Each row is a point on a landscape with many valleys, with its height.
A ball rolls from a point to the lowest of its 2 nearest points, and stops where none of them is lower. Distance is the straight distance between rows; heights are no part of it.
z798: | 116 | 124 | 130 | 126 | 149 | 129 | 134 | 126 | 128 | 122 | 117 | 128 | 117 | 118 | 141 | 108 | 145 | 114 | 102 | 124 | 114 | 143 | 130 | 153 | 128 | 134 |  (h 2.38)
z275: | 150 | 129 | 127 | 133 | 128 | 129 | 123 | 151 |  95 | 130 | 135 | 135 | 142 | 134 | 118 | 128 | 129 | 120 | 122 | 132 | 127 | 125 | 115 | 125 | 120 | 115 |  (h 3.74)
z208: |  99 | 102 | 106 | 124 | 105 | 113 | 162 | 133 | 118 |  93 |  98 | 165 | 140 | 121 | 122 | 160 | 123 | 130 | 110 | 133 | 127 | 131 | 119 | 111 | 136 | 173 |  (h 5.56)
z754: | 123 | 125 | 121 | 135 | 134 | 137 | 132 | 139 | 123 | 132 | 109 | 121 | 138 | 143 | 134 | 124 | 114 | 127 | 127 | 165 | 113 | 137 | 135 | 105 | 126 | 147 |  (h 0.83)
z468: |  95 | 129 | 103 | 132 | 100 | 124 | 157 | 140 | 100 | 127 | 101 | 168 | 135 | 118 |  91 | 160 | 109 | 124 | 129 | 102 | 119 | 119 | 104 | 105 | 117 | 177 |  (h 3.86)
z896: | 129 | 134 | 140 | 114 | 132 | 131 |  98 | 119 | 164 | 109 | 141 | 114 | 130 | 140 | 116 | 101 | 139 | 137 | 142 | 111 | 138 | 134 | 146 | 134 | 115 |  98 |  (h 5.81)
z89: | 136 | 114 | 124 | 115 | 137 | 132 | 128 | 118 | 148 | 140 | 135 | 101 | 120 | 110 | 113 | 110 | 125 | 118 | 143 | 129 | 123 | 125 | 133 | 133 | 142 | 133 |  (h 7.31)
z822: |  97 | 121 | 131 | 113 | 129 | 114 | 161 | 101 | 133 | 116 | 116 | 156 | 118 |  92 | 121 | 149 | 140 | 116 | 115 | 116 | 109 | 132 | 142 | 137 | 145 | 136 |  (h 1.86)
z986: | 148 | 127 | 129 | 140 | 109 | 117 | 116 | 120 | 113 | 151 | 139 | 117 | 131 | 141 | 141 | 124 | 136 | 138 | 117 | 145 | 123 |  95 | 123 | 133 | 102 | 115 |  (h 5.90)
z151: | 151 | 108 | 140 | 145 | 143 | 131 | 129 | 130 | 135 | 100 | 120 | 127 | 107 | 129 | 149 | 127 | 139 | 137 | 121 | 142 | 135 | 146 | 147 | 134 | 137 | 112 |  (h 3.19)
z619: | 117 | 125 | 127 | 113 | 142 | 118 | 138 |  81 | 147 | 107 | 133 | 121 | 150 | 111 | 128 | 113 | 133 | 115 | 123 | 123 | 110 | 146 | 139 | 114 | 110 | 104 |  (h 4.60)
z524: | 103 | 141 | 126 | 128 | 124 | 115 | 143 | 106 | 125 | 147 | 123 | 153 | 133 | 103 | 121 | 140 | 134 | 113 | 120 | 121 | 114 | 121 | 131 | 125 | 123 | 141 |  (h 3.05)
z247: | 137 | 145 | 148 | 109 | 136 | 147 |  85 | 109 | 144 | 137 | 151 | 102 | 122 | 130 | 119 | 103 | 133 | 140 | 139 |  94 | 131 | 114 | 128 | 132 | 115 | 103 |  (h 6.36)
z218: | 148 | 127 | 131 | 137 | 150 | 143 |  95 | 132 | 129 | 156 | 151 | 109 | 114 | 138 | 146 | 105 | 137 | 130 | 135 | 116 | 150 | 117 | 122 | 144 | 119 |  93 |  (h 8.01)
z592: | 134 | 136 | 144 | 135 | 130 | 144 | 111 | 151 |  97 | 153 | 134 | 126 | 127 | 157 | 140 | 132 | 134 | 140 | 136 | 151 | 150 | 106 | 142 | 132 | 136 | 114 |  (h 4.36)
z381: | 142 | 147 | 136 | 121 | 114 | 132 | 104 | 104 | 138 | 154 | 152 |  95 | 147 | 106 | 129 |  96 | 107 | 133 | 134 | 111 | 133 | 117 | 116 | 146 | 111 |  91 |  (h 3.01)
z179: | 123 | 132 | 167 | 134 | 149 | 126 | 122 | 119 | 149 | 113 | 145 | 115 | 128 | 138 | 146 | 119 | 128 | 116 | 132 | 131 | 134 | 126 | 150 | 146 | 146 | 100 |  (h 4.06)
z347: | 129 | 124 | 117 | 136 | 124 | 118 | 166 | 134 |  96 | 106 | 115 | 157 | 133 | 109 | 121 | 136 | 122 | 118 | 131 | 110 | 100 | 134 | 115 | 116 | 122 | 158 |  (h 4.15)
z580: | 142 | 123 | 125 | 118 | 111 | 137 |  95 | 108 | 188 | 120 | 140 |  92 | 119 | 138 | 154 |  86 | 150 | 152 | 145 | 102 | 158 | 138 | 118 | 138 | 120 |  50 |  (h 5.02)
z356: | 122 | 126 | 122 | 156 | 143 | 112 | 129 | 114 | 142 | 132 | 137 | 110 | 121 | 124 | 148 | 136 | 152 | 128 | 130 | 139 | 132 | 137 | 151 | 126 | 140 |  98 |  (h 4.00)
z321: | 125 | 135 | 134 | 132 | 120 | 115 | 134 | 129 | 130 | 151 | 138 | 126 | 106 | 147 | 130 | 133 | 103 | 117 | 117 | 134 | 138 | 114 | 131 | 132 | 123 | 151 |  (h 6.33)
z664: | 147 | 131 | 110 | 130 | 117 | 120 | 100 | 147 |  78 | 174 | 130 | 118 | 151 | 143 | 104 | 106 | 121 | 141 | 125 | 123 | 158 | 125 | 124 | 126 | 114 | 144 |  (h 4.75)
z61: | 122 | 133 | 129 | 123 | 121 | 132 | 154 | 117 | 118 | 109 | 110 | 154 | 120 |  89 | 104 | 153 | 118 | 120 | 115 | 119 |  82 | 136 | 118 | 120 | 128 | 142 |  (h 4.61)
z301: | 129 | 140 | 127 | 135 | 131 | 118 | 112 |  97 | 157 | 134 | 141 | 117 | 121 | 107 | 150 | 116 | 149 | 128 | 135 | 142 | 129 | 128 | 136 | 136 | 121 |  98 |  (h 4.46)
z644: | 136 | 114 | 139 | 145 | 141 | 123 | 124 | 136 | 148 | 118 | 134 | 109 | 119 | 138 | 140 | 120 | 132 | 139 | 130 | 152 | 150 | 126 | 150 | 143 | 136 |  91 |  (h 3.55)
z862: | 126 | 135 | 128 | 142 | 135 | 136 | 122 | 145 | 130 | 109 | 114 | 115 | 135 | 149 | 150 | 126 | 125 | 141 | 117 | 160 | 124 | 128 | 151 | 108 | 119 | 114 |  (h 2.05)
z799: | 128 | 109 |  97 | 147 | 113 | 129 | 145 | 161 | 121 | 112 | 120 | 140 | 133 | 128 | 126 | 160 | 125 | 137 | 127 | 140 | 127 | 119 | 125 | 123 | 135 | 167 |  (h 5.11)
z445: | 136 | 127 | 131 | 122 | 139 | 142 | 143 | 108 | 111 | 141 | 123 | 142 | 120 |  84 | 110 | 138 | 122 | 114 | 117 | 114 |  88 | 138 | 116 | 124 | 137 | 123 |  (h 4.89)
z539: | 123 | 132 | 140 | 133 | 114 | 129 | 121 |  98 | 129 | 120 | 138 | 120 |  97 | 111 | 136 | 112 | 113 | 135 | 125 | 113 | 118 | 124 | 141 | 136 | 135 | 123 |  (h 0.15)
z153: | 128 | 129 | 126 | 145 | 129 | 141 | 165 | 151 | 111 | 109 | 117 | 139 | 132 | 141 | 123 | 163 |  99 | 122 | 130 | 156 | 129 | 142 | 119 | 107 | 134 | 152 |  (h 1.80)
z62: | 135 | 118 | 153 | 113 | 136 | 118 | 139 | 109 | 158 | 106 | 117 | 139 | 123 |  83 | 108 | 126 | 140 | 115 | 114 | 113 | 114 | 147 | 140 | 134 | 131 | 136 |  (h 4.07)
z750: | 132 | 130 | 156 | 110 | 118 | 109 | 138 |  99 | 148 | 139 | 112 | 139 | 133 |  87 | 100 | 136 | 128 | 111 | 119 | 105 | 107 | 130 | 129 | 126 | 116 | 118 |  (h 4.65)
z577: | 158 | 143 | 138 | 135 | 112 | 109 | 103 | 128 | 134 | 160 | 127 | 119 | 135 | 123 | 138 | 106 | 123 | 132 | 126 | 137 | 143 | 114 | 115 | 144 | 105 | 113 |  (h 5.58)
z442: | 130 | 106 | 109 | 131 | 127 | 129 | 134 | 162 | 105 | 139 | 124 | 120 | 133 | 155 | 143 | 125 | 136 | 128 | 126 | 152 | 135 | 106 | 134 | 125 | 136 | 149 |  (h 5.16)
z51: | 111 | 121 | 133 | 131 | 149 | 137 | 149 | 127 | 121 | 102 | 106 | 149 | 116 | 135 | 128 | 137 | 120 | 120 | 126 | 125 | 113 | 137 | 134 | 109 | 127 | 160 |  (h 3.30)
z835: | 114 | 123 | 114 | 136 | 113 | 133 | 159 | 150 | 104 | 130 |  90 | 152 | 138 | 137 | 116 | 159 |  87 | 122 | 129 | 113 | 124 | 122 | 101 |  84 | 128 | 191 |  (h 3.28)
z833: | 135 | 141 | 128 | 103 | 113 | 134 | 102 |  99 | 185 | 113 | 138 |  85 | 138 | 122 | 152 |  86 | 156 | 137 | 142 |  82 | 137 | 134 | 111 | 151 | 125 |  81 |  (h 4.66)
z886: | 110 |  96 | 123 | 119 | 135 | 135 | 181 | 114 | 138 |  89 | 124 | 152 | 132 | 114 | 136 | 158 | 119 | 126 | 102 | 132 | 120 | 140 | 139 | 130 | 132 | 156 |  (h 5.45)
z943: | 125 | 149 | 143 | 120 | 109 | 126 |  96 | 128 | 109 | 163 | 134 | 120 | 142 |  95 | 104 | 114 | 119 | 133 | 128 | 102 | 125 | 108 | 119 | 141 | 120 | 120 |  (h 2.45)
z397: | 135 | 135 | 147 | 131 | 130 | 138 | 127 | 149 | 111 | 132 | 109 | 142 | 120 | 165 | 152 | 138 | 125 | 145 | 136 | 162 | 161 | 127 | 141 | 123 | 131 | 132 |  (h 4.68)
z715: | 104 | 125 |  92 | 135 | 105 | 114 | 163 | 160 | 104 | 130 |  88 | 163 | 148 | 162 | 129 | 160 | 103 | 122 | 139 | 108 | 137 | 115 |  77 |  97 | 136 | 188 |  (h 3.80)
z86: | 161 | 135 | 127 | 123 | 118 | 132 |  84 | 135 | 122 | 156 | 146 |  92 | 124 | 136 | 137 | 107 | 142 | 156 | 145 | 113 | 157 | 114 | 129 | 138 | 127 |  88 |  (h 8.18)
z304: | 124 |  93 | 132 | 138 | 138 | 141 | 147 | 139 | 129 |  94 | 135 | 116 | 133 | 150 | 141 | 155 | 123 | 138 | 122 | 156 | 121 | 133 | 139 | 121 | 132 | 136 |  (h 5.13)
z438: | 137 | 135 | 103 | 115 | 132 | 130 | 109 | 125 | 118 | 142 | 133 | 123 | 119 | 162 | 115 | 127 | 135 | 122 | 108 | 135 | 135 | 126 | 130 | 113 | 127 | 140 |  (h 4.05)
z571: | 118 | 138 | 129 | 129 | 132 | 124 | 117 | 137 | 133 | 156 | 140 | 100 | 117 | 145 | 129 | 102 | 125 | 126 | 122 | 141 | 133 | 121 | 143 | 135 | 110 | 148 |  (h 6.80)
z768: | 123 | 118 | 125 | 137 | 136 | 150 | 138 | 142 | 110 | 106 | 134 | 149 | 132 | 145 | 112 | 169 | 104 | 132 | 145 | 137 | 136 | 121 | 121 | 101 | 134 | 143 |  (h 2.28)
z267: | 151 | 144 | 118 | 125 | 123 | 129 |  96 | 140 | 150 | 164 | 141 |  82 | 138 | 133 | 155 |  93 | 151 | 147 | 136 | 107 | 148 | 127 | 128 | 144 | 133 |  63 |  (h 8.40)
z831: | 140 | 123 |  99 | 149 | 116 | 135 | 111 | 152 |  86 | 143 | 135 | 139 | 124 | 133 | 117 | 137 | 129 | 132 | 125 | 130 | 119 | 114 | 117 | 115 | 119 | 143 |  (h 4.24)
z850: | 114 | 122 | 113 | 139 | 130 | 135 | 131 | 167 | 107 | 130 | 124 | 119 | 111 | 163 | 122 | 132 | 114 | 124 | 122 | 133 | 137 | 125 | 141 | 128 | 127 | 150 |  (h 5.50)
z905: | 133 | 151 | 136 | 124 | 138 | 135 | 101 | 148 | 116 | 144 | 135 | 135 | 120 | 168 | 137 | 111 | 146 | 142 | 134 | 143 | 140 | 137 | 151 | 138 | 128 | 103 |  (h 4.88)
z334: | 144 | 124 | 132 | 125 | 136 | 149 | 129 | 127 | 107 | 126 | 109 | 108 | 121 | 129 | 157 | 107 | 136 | 124 | 116 | 126 | 123 | 137 | 129 | 143 | 131 | 112 |  (h 3.07)
z993: | 125 | 118 | 115 | 145 | 129 | 144 | 150 | 143 |  97 | 137 | 117 | 144 | 139 | 147 | 118 | 163 |  97 | 133 | 148 | 127 | 142 | 109 | 108 |  93 | 125 | 174 |  (h 2.75)
z910: | 132 | 125 | 127 | 120 | 135 | 121 | 113 | 116 | 140 | 108 | 129 | 107 | 100 | 120 | 137 | 110 | 114 | 131 | 106 | 121 | 137 | 138 | 145 | 132 | 147 | 106 |  (h 1.55)
z784: | 151 | 133 | 134 | 124 | 132 | 128 | 115 | 128 | 130 | 125 | 147 | 127 | 135 | 115 | 115 | 128 | 134 | 107 | 126 | 125 | 121 | 126 | 129 | 137 | 117 | 112 |  (h 3.06)
z847: | 109 | 131 |  98 | 127 | 125 | 141 | 139 | 179 | 109 | 114 | 119 | 151 | 125 | 178 | 134 | 146 | 125 | 140 | 138 | 152 | 147 | 137 | 124 |  96 | 146 | 164 |  (h 2.79)
z465: | 115 | 145 | 141 | 122 | 131 | 129 | 146 | 146 | 105 | 144 | 115 | 161 | 146 | 128 | 132 | 137 | 123 | 111 | 122 | 124 | 107 | 123 | 107 | 123 | 126 | 169 |  (h 1.25)
z683: | 117 | 115 | 117 | 152 | 130 | 123 | 114 | 119 | 118 | 137 | 144 | 123 | 130 | 138 | 137 | 136 | 126 | 126 | 132 | 129 | 125 | 104 | 136 | 143 | 104 | 122 |  (h 5.65)
z925: | 112 | 112 | 136 | 114 | 140 | 133 | 147 |  81 | 138 | 101 | 123 | 146 | 129 | 121 | 133 | 124 | 146 | 113 | 112 | 127 | 113 | 154 | 128 | 122 | 131 | 125 |  (h 4.17)
z653: | 122 | 131 |  80 | 149 | 112 | 137 | 146 | 202 | 113 | 135 | 125 | 151 | 126 | 176 | 136 | 149 | 111 | 141 | 136 | 149 | 141 | 134 | 102 | 115 | 139 | 182 |  (h 3.54)
z19: | 123 | 133 | 117 | 124 | 129 | 131 | 131 | 134 | 138 | 116 | 126 | 157 | 113 | 150 | 135 | 126 | 141 | 123 | 107 | 156 | 120 | 136 | 134 | 128 | 112 | 143 |  (h 2.27)
z554: | 122 | 110 |  97 | 149 | 113 | 128 | 120 | 175 |  97 | 141 | 127 | 143 | 139 | 144 | 130 | 140 | 134 | 144 | 128 | 146 | 135 | 120 | 114 | 112 | 131 | 163 |  (h 4.73)
z839: | 114 | 136 | 119 | 141 | 120 | 128 | 135 | 152 | 106 | 143 | 135 | 142 | 120 | 148 | 119 | 143 | 103 | 123 | 115 | 116 | 124 | 109 | 129 | 133 | 132 | 167 |  (h 5.91)
z358: | 142 | 116 | 125 | 119 | 133 | 131 | 148 | 126 | 112 | 119 | 112 | 137 | 113 | 144 | 132 | 161 | 131 | 116 | 124 | 138 | 139 | 138 | 118 | 111 | 149 | 143 |  (h 0.79)
z393: | 112 | 129 | 103 | 138 |  91 | 121 | 158 | 145 |  96 | 140 | 101 | 148 | 133 | 121 | 123 | 162 | 115 | 127 | 133 | 135 | 115 | 127 | 104 | 124 | 113 | 175 |  (h 4.38)
z821: | 141 | 138 | 137 | 132 | 119 | 132 | 114 | 118 | 149 | 132 | 139 | 105 | 128 | 126 | 162 |  85 | 140 | 137 | 140 | 135 | 126 | 129 | 134 | 137 | 122 |  98 |  (h 4.85)
z733: | 136 | 135 | 130 | 140 | 123 | 110 | 113 | 143 |  89 | 177 | 134 | 133 | 153 | 111 |  92 | 120 | 105 | 139 | 125 | 120 | 140 | 111 | 115 | 125 | 110 | 145 |  (h 3.32)
z408: | 120 | 105 | 132 | 118 | 136 | 119 | 135 |  99 | 157 | 118 | 139 | 119 | 144 | 121 | 131 | 139 | 137 | 111 | 128 | 141 | 132 | 128 | 147 | 131 | 124 | 117 |  (h 5.07)
z567: | 144 | 134 | 145 | 132 | 143 | 142 | 117 | 121 | 137 | 131 | 134 |  84 | 116 | 116 | 139 | 130 | 142 | 136 | 145 | 110 | 114 | 137 | 132 | 131 | 139 |  95 |  (h 6.98)
z928: | 114 | 145 | 132 | 131 | 140 | 114 | 126 | 122 | 143 | 142 | 136 | 129 | 115 | 138 | 116 | 119 | 137 | 124 | 127 | 150 | 123 | 150 | 134 | 138 | 139 | 126 |  (h 5.92)
z354: | 116 | 121 | 119 | 108 | 142 | 134 | 134 | 112 | 129 | 109 | 129 | 112 | 127 | 102 | 127 | 132 | 117 | 116 | 110 | 118 | 134 | 132 | 151 | 136 | 145 | 104 |  (h 2.44)
z800: | 116 | 112 | 134 | 111 | 148 | 125 | 114 |  98 | 147 | 110 | 130 | 117 | 134 |  92 | 116 | 109 | 152 | 129 | 137 |  94 | 122 | 140 | 152 | 130 | 135 | 102 |  (h 5.17)
z645: | 128 | 117 | 121 | 125 | 141 | 133 | 145 | 126 | 135 | 122 | 141 | 138 | 117 | 142 | 137 | 143 | 124 | 108 | 119 | 146 | 141 | 126 | 127 | 130 | 143 | 117 |  (h 1.47)
z642: | 158 | 133 | 149 | 131 | 120 | 103 | 112 | 113 | 144 | 129 | 135 | 114 | 138 | 128 | 129 |  94 | 130 | 129 | 147 | 138 | 135 | 124 | 123 | 135 | 118 | 100 |  (h 5.22)
z213: | 135 | 120 | 150 | 112 | 140 | 115 | 129 | 113 | 177 | 112 | 150 | 124 | 122 | 138 | 145 |  94 | 146 | 132 | 136 | 136 | 142 | 130 | 153 | 150 | 144 |  99 |  (h 4.70)
z423: | 124 | 121 | 132 | 122 | 128 | 126 | 124 | 120 | 136 | 114 | 117 | 123 | 112 | 149 | 139 | 113 | 132 | 121 |  94 | 135 | 141 | 130 | 135 | 137 | 109 | 137 |  (h 1.24)
z806: | 127 | 122 | 115 | 135 | 116 | 131 | 125 | 139 | 124 | 121 | 132 | 128 | 127 | 111 | 108 | 157 | 139 | 132 | 125 | 144 | 121 | 123 | 129 | 129 | 130 | 150 |  (h 5.39)
z759: | 111 | 119 | 148 | 127 | 142 | 119 | 109 | 114 | 131 | 126 | 126 | 127 | 141 | 101 | 110 | 118 | 140 | 124 | 138 | 111 | 102 | 128 | 143 | 123 | 129 | 128 |  (h 4.29)
z936: | 121 | 160 | 136 | 134 | 127 | 128 | 134 | 139 |  98 | 169 | 116 | 139 | 136 | 133 | 132 | 137 | 113 | 122 | 144 | 139 | 126 | 119 | 114 | 127 | 128 | 166 |  (h 3.00)
z5: | 150 | 149 | 127 | 125 | 137 | 115 | 125 | 110 | 134 | 132 | 139 | 134 | 131 | 121 | 127 | 139 | 123 |  95 | 124 | 143 | 138 | 137 | 120 | 129 | 138 | 105 |  (h 2.26)
z437: | 138 | 118 | 116 | 147 | 103 | 146 | 126 | 136 | 107 | 115 | 126 | 142 | 125 | 144 | 146 | 147 | 135 | 145 | 126 | 159 | 137 | 113 | 132 | 117 | 114 | 133 |  (h 5.83)
z958: | 119 | 113 | 131 | 135 | 123 | 125 | 122 | 103 | 141 | 131 | 124 | 126 | 135 | 125 | 126 | 143 | 131 | 114 | 126 | 134 | 138 | 107 | 128 | 127 | 102 | 131 |  (h 5.37)
z915: | 119 | 130 |  96 | 141 | 129 | 131 | 142 | 163 | 124 | 123 | 102 | 131 | 141 | 161 | 143 | 139 | 123 | 130 | 138 | 175 | 133 | 133 | 117 | 100 | 128 | 152 |  (h 2.00)
z851: | 140 | 112 | 111 | 131 | 113 | 126 | 113 | 140 | 114 | 113 | 133 | 134 | 116 | 140 | 129 | 141 | 153 | 139 | 131 | 141 | 139 | 124 | 134 | 130 | 137 | 123 |  (h 5.66)
z99: | 123 | 121 | 127 | 133 | 132 | 138 | 166 | 134 | 118 |  97 | 101 | 145 | 125 | 140 | 127 | 185 | 124 | 123 | 119 | 134 | 133 | 154 | 124 | 123 | 151 | 151 |  (h 1.29)
z626: | 130 | 126 | 133 | 118 | 120 | 135 | 125 | 129 |  91 | 138 | 123 | 123 | 134 |  99 | 105 | 131 | 121 | 129 | 140 | 107 | 118 | 111 | 120 | 129 | 128 | 134 |  (h 0.23)
z510: | 109 | 123 | 128 | 135 | 122 | 119 | 182 | 152 | 105 | 111 | 104 | 168 | 134 | 124 | 126 | 153 | 113 | 114 | 132 | 111 | 110 | 123 | 105 | 118 | 145 | 177 |  (h 3.52)
z747: | 123 | 143 | 133 | 141 | 128 | 128 |  99 | 149 | 138 | 146 | 136 | 126 | 121 | 139 | 134 | 117 | 145 | 141 | 125 | 141 | 129 | 130 | 133 | 142 | 144 | 116 |  (h 5.42)
z243: | 149 | 146 | 133 | 117 | 114 | 133 | 109 | 113 | 169 | 143 | 152 |  86 | 147 | 117 | 145 |  91 | 123 | 138 | 142 | 114 | 129 | 130 | 110 | 134 | 115 |  65 |  (h 3.73)
z963: | 129 | 133 | 133 |  93 | 115 | 126 | 118 |  95 | 164 | 117 | 156 | 108 | 129 | 116 | 128 | 109 | 141 | 127 | 126 | 106 | 108 | 120 | 134 | 146 | 116 | 105 |  (h 5.86)
z205: | 144 | 107 | 134 | 125 | 149 | 142 | 128 | 111 | 151 | 113 | 140 |  97 | 120 | 105 | 130 | 130 | 134 | 130 | 137 | 140 | 123 | 141 | 140 | 133 | 150 | 103 |  (h 7.13)
z667: | 131 | 138 | 148 |  94 | 130 | 128 | 120 |  97 | 184 |  98 | 146 | 113 | 130 | 128 | 130 |  91 | 145 | 133 | 142 | 112 | 130 | 145 | 135 | 147 | 132 |  91 |  (h 5.28)
z607: | 101 | 116 | 139 | 125 | 146 | 128 | 153 | 113 | 123 | 105 | 110 | 161 | 125 | 114 | 113 | 146 | 142 | 122 | 125 | 128 | 125 | 146 | 145 | 119 | 153 | 156 |  (h 2.67)
z160: | 115 | 123 | 116 | 115 | 135 | 133 | 114 | 130 | 124 | 130 | 109 | 137 | 117 | 144 | 113 | 133 | 152 | 118 | 118 | 139 | 120 | 132 | 121 | 120 | 119 | 163 |  (h 3.14)
z552: | 129 | 133 | 130 | 106 | 135 | 143 | 115 | 115 | 155 | 118 | 125 | 126 | 106 |  97 | 118 | 119 | 122 | 123 | 121 | 139 | 133 | 132 | 142 | 141 | 128 | 140 |  (h 7.53)
z563: | 144 | 136 | 122 | 135 | 134 | 131 |  98 | 141 | 127 | 145 | 162 | 111 | 106 | 164 | 128 |  91 | 124 | 135 | 119 | 121 | 137 | 121 | 132 | 135 | 109 | 109 |  (h 7.81)
z841: | 116 | 120 | 138 | 112 | 126 | 127 | 136 | 112 | 122 | 117 | 108 | 141 | 122 | 124 | 103 | 129 | 150 | 121 | 102 | 134 | 104 | 147 | 117 | 123 | 125 | 135 |  (h 3.78)
z819: | 121 | 135 | 138 | 121 | 126 | 115 | 168 | 133 | 119 | 142 | 102 | 164 | 146 | 111 | 120 | 173 | 111 | 108 | 127 | 122 | 114 | 123 | 110 | 125 | 128 | 160 |  (h 2.68)
z555: | 139 | 132 | 136 | 127 | 126 | 102 | 118 |  93 | 183 | 110 | 133 | 121 | 137 | 100 | 129 | 127 | 147 | 137 | 141 | 119 | 122 | 145 | 130 | 137 | 127 |  91 |  (h 4.95)
z604: | 115 | 145 | 109 | 127 | 118 | 118 | 136 | 164 |  84 | 156 | 119 | 142 | 124 | 168 | 121 | 149 | 104 | 128 | 127 | 102 | 137 | 120 | 109 | 112 | 135 | 189 |  (h 6.43)
z298: | 142 | 143 | 111 | 121 | 126 | 131 | 101 | 138 | 123 | 161 | 159 | 117 | 127 | 133 | 110 |  99 | 125 | 133 | 134 | 121 | 145 | 114 | 132 | 142 | 115 | 134 |  (h 7.39)
z564: | 143 | 128 | 147 | 107 | 134 | 107 | 134 |  91 | 178 | 111 | 131 | 139 | 136 |  84 | 115 | 119 | 137 | 118 | 118 | 112 | 116 | 148 | 120 | 148 | 132 |  98 |  (h 4.63)
z639: | 147 | 139 | 152 | 135 | 129 | 136 |  98 | 115 | 163 | 134 | 144 | 104 | 116 | 109 | 122 | 111 | 140 | 136 | 147 |  96 | 113 | 127 | 119 | 132 | 129 |  99 |  (h 6.75)
z332: | 105 | 107 | 104 | 145 | 109 | 119 | 160 | 154 | 111 | 100 | 110 | 168 | 138 | 136 | 143 | 181 | 126 | 144 | 136 | 133 | 133 | 128 | 107 | 110 | 139 | 168 |  (h 5.34)
z723: | 130 | 140 | 129 | 138 | 114 | 120 | 134 | 125 |  85 | 160 | 122 | 129 | 128 | 106 |  97 | 152 |  97 | 133 | 128 | 109 | 141 | 112 | 114 | 133 | 122 | 142 |  (h 1.69)
z344: | 135 | 147 | 136 | 105 | 140 | 123 | 120 | 112 | 154 | 115 | 145 | 136 | 131 | 103 | 109 | 117 | 142 | 113 | 136 | 117 | 117 | 148 | 132 | 153 | 139 | 112 |  (h 4.08)
z500: | 120 | 141 | 151 | 124 | 115 | 119 | 109 | 104 | 132 | 149 | 139 | 116 | 124 |  94 | 124 | 107 | 111 | 135 | 132 | 113 | 114 | 121 | 118 | 140 | 127 | 105 |  (h 1.81)
z547: | 134 | 124 | 152 | 107 | 137 | 103 | 118 | 126 | 143 | 118 | 132 | 124 | 136 |  97 | 100 | 102 | 128 | 111 | 126 | 106 | 126 | 129 | 131 | 146 | 145 |  99 |  (h 4.83)
z126: | 114 | 162 | 129 | 142 | 131 | 120 | 128 | 122 | 109 | 162 | 132 | 137 | 131 | 115 | 124 | 114 | 115 | 120 | 132 | 124 | 119 | 118 | 133 | 127 | 116 | 134 |  (h 4.30)
z113: | 124 |  87 | 139 | 141 | 142 | 140 | 161 | 112 | 149 |  92 | 128 | 133 | 130 | 121 | 133 | 162 | 142 | 139 | 116 | 143 | 108 | 136 | 139 | 126 | 143 | 141 |  (h 5.29)
z576: | 121 | 118 | 138 | 123 | 154 | 121 | 141 | 122 | 123 | 110 | 120 | 131 | 133 | 112 | 113 | 127 | 115 | 114 | 120 | 114 | 121 | 131 | 141 | 118 | 128 | 132 |  (h 3.23)
z791: | 137 | 144 | 148 | 111 | 117 | 133 | 108 |  97 | 159 | 125 | 145 |  99 | 138 | 104 | 132 |  92 | 133 | 139 | 163 |  82 | 138 | 132 | 106 | 150 | 122 |  74 |  (h 4.23)
z951: | 157 | 160 | 116 | 117 | 120 | 132 |  91 | 128 | 134 | 168 | 158 |  93 | 139 | 140 | 146 |  65 | 139 | 146 | 152 |  89 | 145 | 126 | 121 | 129 | 114 |  76 |  (h 8.71)
z326: | 119 | 107 | 132 | 145 | 136 | 148 | 149 | 153 | 118 | 109 | 122 | 143 | 127 | 179 | 153 | 150 | 121 | 141 | 135 | 166 | 142 | 126 | 143 | 113 | 136 | 141 |  (h 4.93)
z180: | 123 | 140 | 139 | 138 | 119 | 141 | 124 | 156 |  92 | 153 | 123 | 130 | 141 | 149 | 128 | 136 | 106 | 137 | 141 | 152 | 138 | 125 | 116 | 125 | 133 | 134 |  (h 3.93)
z923: | 128 | 125 | 121 | 151 | 154 | 139 | 135 | 142 | 136 |  93 | 121 | 127 | 109 | 142 | 167 | 120 | 128 | 144 | 116 | 155 | 130 | 147 | 160 | 130 | 121 | 110 |  (h 2.74)

Where does a ball stop that starts at each point below?
z577: z754
z555: z754
z958: z423
z267: z358
z951: z358
z850: z358

Call two points neighbours if one is among the 2 nearest of the other. Go from one point of each pair to the other, from neighbour to neighbour, staying as low as possible. Name the highest point that can't be avoided.
z754 / z358: z554
z576 / z822: z51
z626 / z500: z943
z754 / z423: z151
z465 / z539: z126
z344 / z62: z564
